A landscape with many valleys, sampled at points; each row gives a point and its height.
A ball rolls from a point to the lowest of its 2 nearest points, and stops where none of them is lower. Distance is the straight distance between rows; heights are no part of it.
k_408 h=40.4: [110 103 132  99 158 174 165  85 147 175 133 122 102 114 139 119 134 141
 134 136 113 117]
k_121 h=34.4: [107 135 120 148 104 175 135 131 139 116 105 131 155 120 124 125 133  90
 103 114 121 163]
k_982 h=61.5: [ 91 122  60 177 103 143 122 135 125  96 129  92 133 117 164  90 121 126
 119 105 120 125]
k_386 h=47.2: [140 117 136 101 173 131 138 148 162 120 136 107 130 114  79 158  86 174
  79 137 123 139]
k_209 h=42.6: [106 116 110 144 129 175 163 126 189 122 100  93 154 101 112 166  95 119
 119 119 118 138]
k_613 h=30.2: [123 101 122 120 131 137 105 106  89 112 138 172 124 128 122  87 132 168
  86 109 134 177]
k_778 h=44.3: [119 103 121 129 147 161 165  81 168 175 144 156 111 123 149 151 145 137
 130 143  88 122]
k_702 h=17.9: [ 92 125 116 100 118 152 100 112  64 120 127 148 144 125 126  64 137 150
  84 121 165 174]
k_807 h=37.8: [138 150 133 120 121 113 107 166  90 104 135  98 139 121  86  98 112 132
  99 117 150 152]
k_66 h=49.6: [125 117 100 179 129 128 171 111 208 131 119 129 128 108 148 193 116 114
 144 143  81 113]
k_878 h=39.4: [ 88 162 111 139  99 165 115 145  96  97 106 120 197 123 107  95 127 111
  63 110 145 198]
k_356 h=54.5: [155 143 156 106 140 104 115 154 112 131 128 111  93 124 102 129 121 118
 137 144 142 104]
k_647 h=32.3: [140 181 152  99  90  81  98 132  34 117 129 120 158 133  95  70 142  94
 126 139 168 130]
k_583 h=37.2: [166 167 178 101 102  64  90 141  44 113 124 146 152 146  84 100 139 110
 120 141 150 139]
k_438 h=17.3: [111 161 115 136  99 153 114 144  97 116 123 103 130 125 135  86 146  87
 122 123 145 128]
k_483 h=43.9: [151  91 175  80 125  98 100  92  84 151 125 162 117 130 128  90 140 149
 167 114 193 126]
k_448 h=59.5: [145 168 167 153 107 139 138 161 165 117  95 145 153 145 121 198 140  60
 141 138 107 143]
k_913 h=43.6: [134  93 124 105 176 142 158 102 173 144 146 122 114 110 101 152 103 177
  99 143 115 121]
k_528 h=55.1: [136 156 130 152 125 137 157 132 194 151 124 148 115 151 167 228 147 100
 172 148  82 100]
k_390 h=35.1: [141 150 152 126 129 137 135 149 138 120 110 130 142 121  92 150 126 100
  91 134 111 156]
k_458 h=53.9: [135 192 143 171  78 159 128 159 132  99  92 105 177 131 131 144 161  37
 162 130 139 127]
k_784 h=26.6: [162 123 138 135 145  83 111 173 127 101 141 123 110 119  88 134 103 159
  99 126 128 145]
k_908 h=54.4: [176 108 186  91 140  67  95 133 107 129 130 151 109 129  98 130 122 150
 151 129 182 120]
k_97 h=47.4: [130  80 124 111 130 105 106 120 103 124 142 126 110 115 126  84 113 175
 145 106 171 127]
k_58 h=52.6: [120 184 153 154  83 146 134 156 113 104  84 108 219 124  93 120 139  52
 104 123 142 175]
k_340 h=52.7: [117 120  83 184 126 127 171  91 193 145 117 127 130 119 189 181 131 114
 179 133  60  86]
k_593 h=60.7: [150 104 126 136 153  76 141 114 148 171 156 131  71 147 182 156 136 164
 202 145 101  68]
k_309 h=49.3: [ 90 180 142 134  86 165 143 143 109 103  76  97 252 123  87 111 121  65
  99 125 166 178]
k_899 h=40.8: [142  94 123 132 173  76 154 104 176 158 162 138  82 118 144 167 112 179
 146 166 108  82]
k_714 h=44.9: [155  91 140 130 173  60 139 103 167 173 177 180  85 151 157 185 132 190
 167 172 113  86]
k_14 h=38.1: [129 127 142 110 128 155 113 104  95 124 127 179 134 132 111 106 150 131
  82 123 118 174]
k_738 h=51.8: [150 167 157 107 113 105 106 147  83 131 127 129 109 143 112 118 144  89
 144 138 138 111]
k_184 h=49.0: [151 100 166  84 155 124 124  88 116 153 148 188 102 134 120 125 151 156
 127 136 129 128]
k_197 h=57.5: [137 151 120 137 136 121 148 134 163 173 149 156  97 181 181 212 154 132
 182 137  72  80]
k_278 h=48.7: [150 173 145 134 109 120 108 161 117 127 129 141 111 156 132 155 153  83
 149 129 101 113]
k_548 h=51.3: [114  93 103 109 144 133 121 126 123 120 142 106 123 115 113 102  95 181
 108 105 139 132]
k_262 h=55.9: [ 99  92  78 171 121 154 158  95 178 123 117 134 144 105 151 146 114 127
 116 114  88 135]
k_750 h=39.7: [117 159 129 117  92 135  93 128  60 137 133 153 117 158 163  84 171  92
 151 123 136 124]
k_419 h=51.5: [172  92 178 103 149  64 103 126 136 139 145 175  90 140 125 150 129 166
 158 140 162 114]
k_749 h=36.3: [123  75 123 106 170 131 159  83 144 172 150 119  97 113 143 107 119 183
 146 130 124 105]
k_597 h=22.3: [ 95 122  88 158 115 150 124 124 101 131 132  96 101 134 207  66 153 122
 164 119 133  99]
k_266 h=32.6: [139 138 126 142 133 113 116 180 132  98 131  92 128 116  91 126 103 131
  93 121 124 144]
k_555 h=57.1: [160 166 186  88 137 108 127 130 104 141 114 151 128 148  93 157 139  89
 106 161 113 122]
k_32 h=55.5: [139 188 157 142  96 126 120 158  97 113 102 114 175 133  96 125 148  55
 109 136 126 148]
k_874 h=26.0: [ 85 127  95 125 114 179 127 128 119 118 119 107 146 121 129  91 118 125
  93 112 140 152]
k_575 h=35.3: [134  78 106 145 140  84 132 109 128 143 146 103  85 124 176  95 120 166
 194 120 129  81]
k_89 h=37.7: [ 87 128  96 129 124 187 138 143 167 111 112  77 178 112 107 135  87 129
 103 102 130 149]
k_840 h=56.9: [156 121 167  84 145  86 108 152 104 125 129  99 114 116  84 112 103 146
 142 131 188 111]
k_767 h=27.8: [ 97 137 106 125 104 138 104 133  70 126 132 111 116 130 158  54 151 119
 140 121 172 125]
k_389 h=30.4: [136 100 118 133 147 102 136 127 143 144 150 116  79 120 144 125 118 154
 159 130 115  92]
k_3 h=45.5: [ 87 162 130 125 105 185 136 154 137 105  91  87 230 122  87 121 102  97
  92 105 157 184]
k_492 h=43.8: [130 110 138 108 129 146 117  99  99 146 139 190 115 147 140 113 159 134
 116 122 108 150]
k_369 h=71.7: [166  80 165  88 157  97 109  98 117 119 142 178 117 122  96 118 129 192
 116 120 168 148]
k_432 h=40.1: [136  71 121 102 178 124 150  81 158 151 161 143 109 111 116 126 116 199
 115 139 124 116]
k_207 h=50.2: [141 138 147  86 163 123 117 168 124 108 125  91 153 124  62 130  88 165
  77 124 140 149]
k_42 h=67.7: [130  45 106 127 151  85 125  83 129 138 152 147 110 115 149  95 110 204
 143 108 138 119]
k_431 h=43.4: [122 177 120 145  82 152 101 144  93 127 129 148 125 166 168 122 178  71
 163 111 113 118]
k_661 h=49.9: [123 135 134 104 161 153 154 148 179 127 116  81 138 105  82 173  86 144
  92 134 122 133]
k_787 h=18.0: [149  99 114 140 152  92 130 141 154 111 148 129 100 115 108 145  97 166
 106 134 114 122]
k_442 h=35.8: [136 116 113 142 148 107 150 121 170 147 144 128  84 123 146 166 123 140
 143 149  90  95]
k_683 h=28.1: [161 149 167 130 157 101 130 169 142 111 122 130 124 126  85 160 116 133
  74 146 115 148]
k_803 h=15.4: [115 101  92 159 118 123 124 112 111 137 144 124  92 141 197  85 148 137
 169 113 104 100]
k_463 h=43.2: [129 113 132  98 124 113  99 134  83 115 135 121 128 119  97  82 110 160
 120 109 179 144]
k_277 h=48.6: [130  94 118 122 149 153 147  84 154 145 150 177 116 126 126 141 141 156
  95 131  95 144]
k_594 h=39.9: [132 120 160  85 111 104  98 108  62 144 125 137 123 129 125  68 141 124
 164 122 194 118]
k_205 h=46.1: [119 125 115 168 123 159 174 127 208 114  96 101 141 102 127 184 103 101
 148 137 111 126]
k_189 h=54.3: [150 176 164 110 107 113 109 143  79 130 115 139 142 147  99 125 147  78
 114 141 116 137]
k_812 h=52.9: [129 164 156 101 152 152 150 157 157 124  95  74 157 112  73 164  93 106
  97 140 132 133]
k_662 h=51.6: [138 184 138 151  96 148 123 158 129 115 107 107 134 135 135 145 155  56
 153 133 116 115]
k_17 h=33.4: [ 61 140  85 124 102 177 111 144  96 105 121 109 175 125 139  76 123 135
  71 112 163 181]
k_602 h=55.4: [166 146 193  64 161 112 132 108 109 141 114 158 126 137  78 149 128 121
  98 167 131 122]
k_626 h=57.0: [101 111  79 189 102 162 149 116 171 111 107 112 141 114 168 134 122  99
 140 112 100 120]
k_481 h=45.9: [134 167 121 150  96 147 115 149 127 136 129 150 123 177 170 172 170  82
 172 112  85 108]
k_179 h=56.3: [116 185 113 178  80 163 124 161 123  89 110  91 167 119 141 108 153  58
 137 116 150 135]
k_76 h=73.4: [168 113 173  76 177 102 119 125 118 118 133 145 125 124  70 130 109 172
  97 134 162 142]
k_649 h=10.6: [ 61 115  75 135 119 174 130 120 104 132 121  83 124 126 190  59 140 130
 128 122 159 121]
k_858 h=58.8: [ 89 153  74 190  79 166 119 153 123  84 119  94 157 120 166  92 144  94
 121 112 147 143]
k_500 h=65.7: [100  66  77 139 142 109 134 100 120 132 144 109 111 113 164  75 102 184
 136 102 126 109]
k_601 h=52.8: [129 138 121 169 133 132 177 109 221 148 116 140 122 123 161 228 128 111
 174 160  84 105]
k_401 h=52.4: [117  95  96 145 132 151 142 104 153 122 136 154 129 115 127 134 119 150
  84 115  94 156]
k_949 h=54.6: [116 127  87 186 108 150 154 108 172 128 113 119 125 133 196 154 147  97
 179 118  77  93]
k_951 h=57.4: [145 172 154 152 114 133 140 157 176 134 111 157 132 164 146 231 144  78
 157 144  92 121]
k_636 h=26.9: [134 125 104 155 145 113 143 157 178 109 129  90 109 105 111 163  90 143
 106 135 106 116]
k_950 h=24.0: [131 115 124 131 127 117 116 125 110 146 142 132  84 140 160 111 143 129
 169 123 115 103]
k_393 h=63.6: [ 87  97  58 161 118 120 118 122 113 104 140 103 119 113 164  76 105 160
 117  99 122 124]
k_324 h=34.3: [106 145 133 101  95 123  95 118  43 135 131 138 128 138 148  55 157 110
 147 131 184 126]
k_705 h=69.8: [157  64 140 118 142  92 109  93 116 134 154 181 105 128 130 116 131 191
 140 113 150 140]
k_350 h=48.2: [166 104 156 123 155  59 116 133 150 142 167 187  81 155 145 183 131 175
 155 151 121 100]
k_391 h=26.7: [124 183 130 119  96 116 104 150  59 111 131 106 148 127 108  77 141  89
 119 134 162 134]
k_992 h=32.5: [ 86 131  92 104 129 177 121 145 131 118 128  74 157 119 113 103  91 147
  99 104 139 138]
k_782 h=59.1: [140 123 107 148 134 104 138 123 145 157 153 143  85 163 185 164 146 138
 188 129  74  75]
k_223 h=52.5: [156 117 181  66 181 120 137  96 134 158 139 167 103 131  95 145 140 150
 116 161 144 115]
k_117 h=39.8: [124 141 151 149 107 167 143 136 154 113  91 139 182 120 100 153 125  83
 106 120 122 176]

Call two points neighbours if one is among the 2 nearest of the other. Go from one point of each pair to the other, from neighbour to neighbour, staying as low as possible. Name the highest point that can't be avoided.
k_749 and k_738 -> k_32
k_874 and k_787 -> k_117
k_803 and k_649 -> k_597
k_803 and k_438 -> k_767

For each start below, name the point where the ball stops.
k_548 -> k_787
k_626 -> k_874
k_481 -> k_438
k_782 -> k_874
k_602 -> k_702
k_262 -> k_749
k_840 -> k_803
k_97 -> k_787
k_32 -> k_874
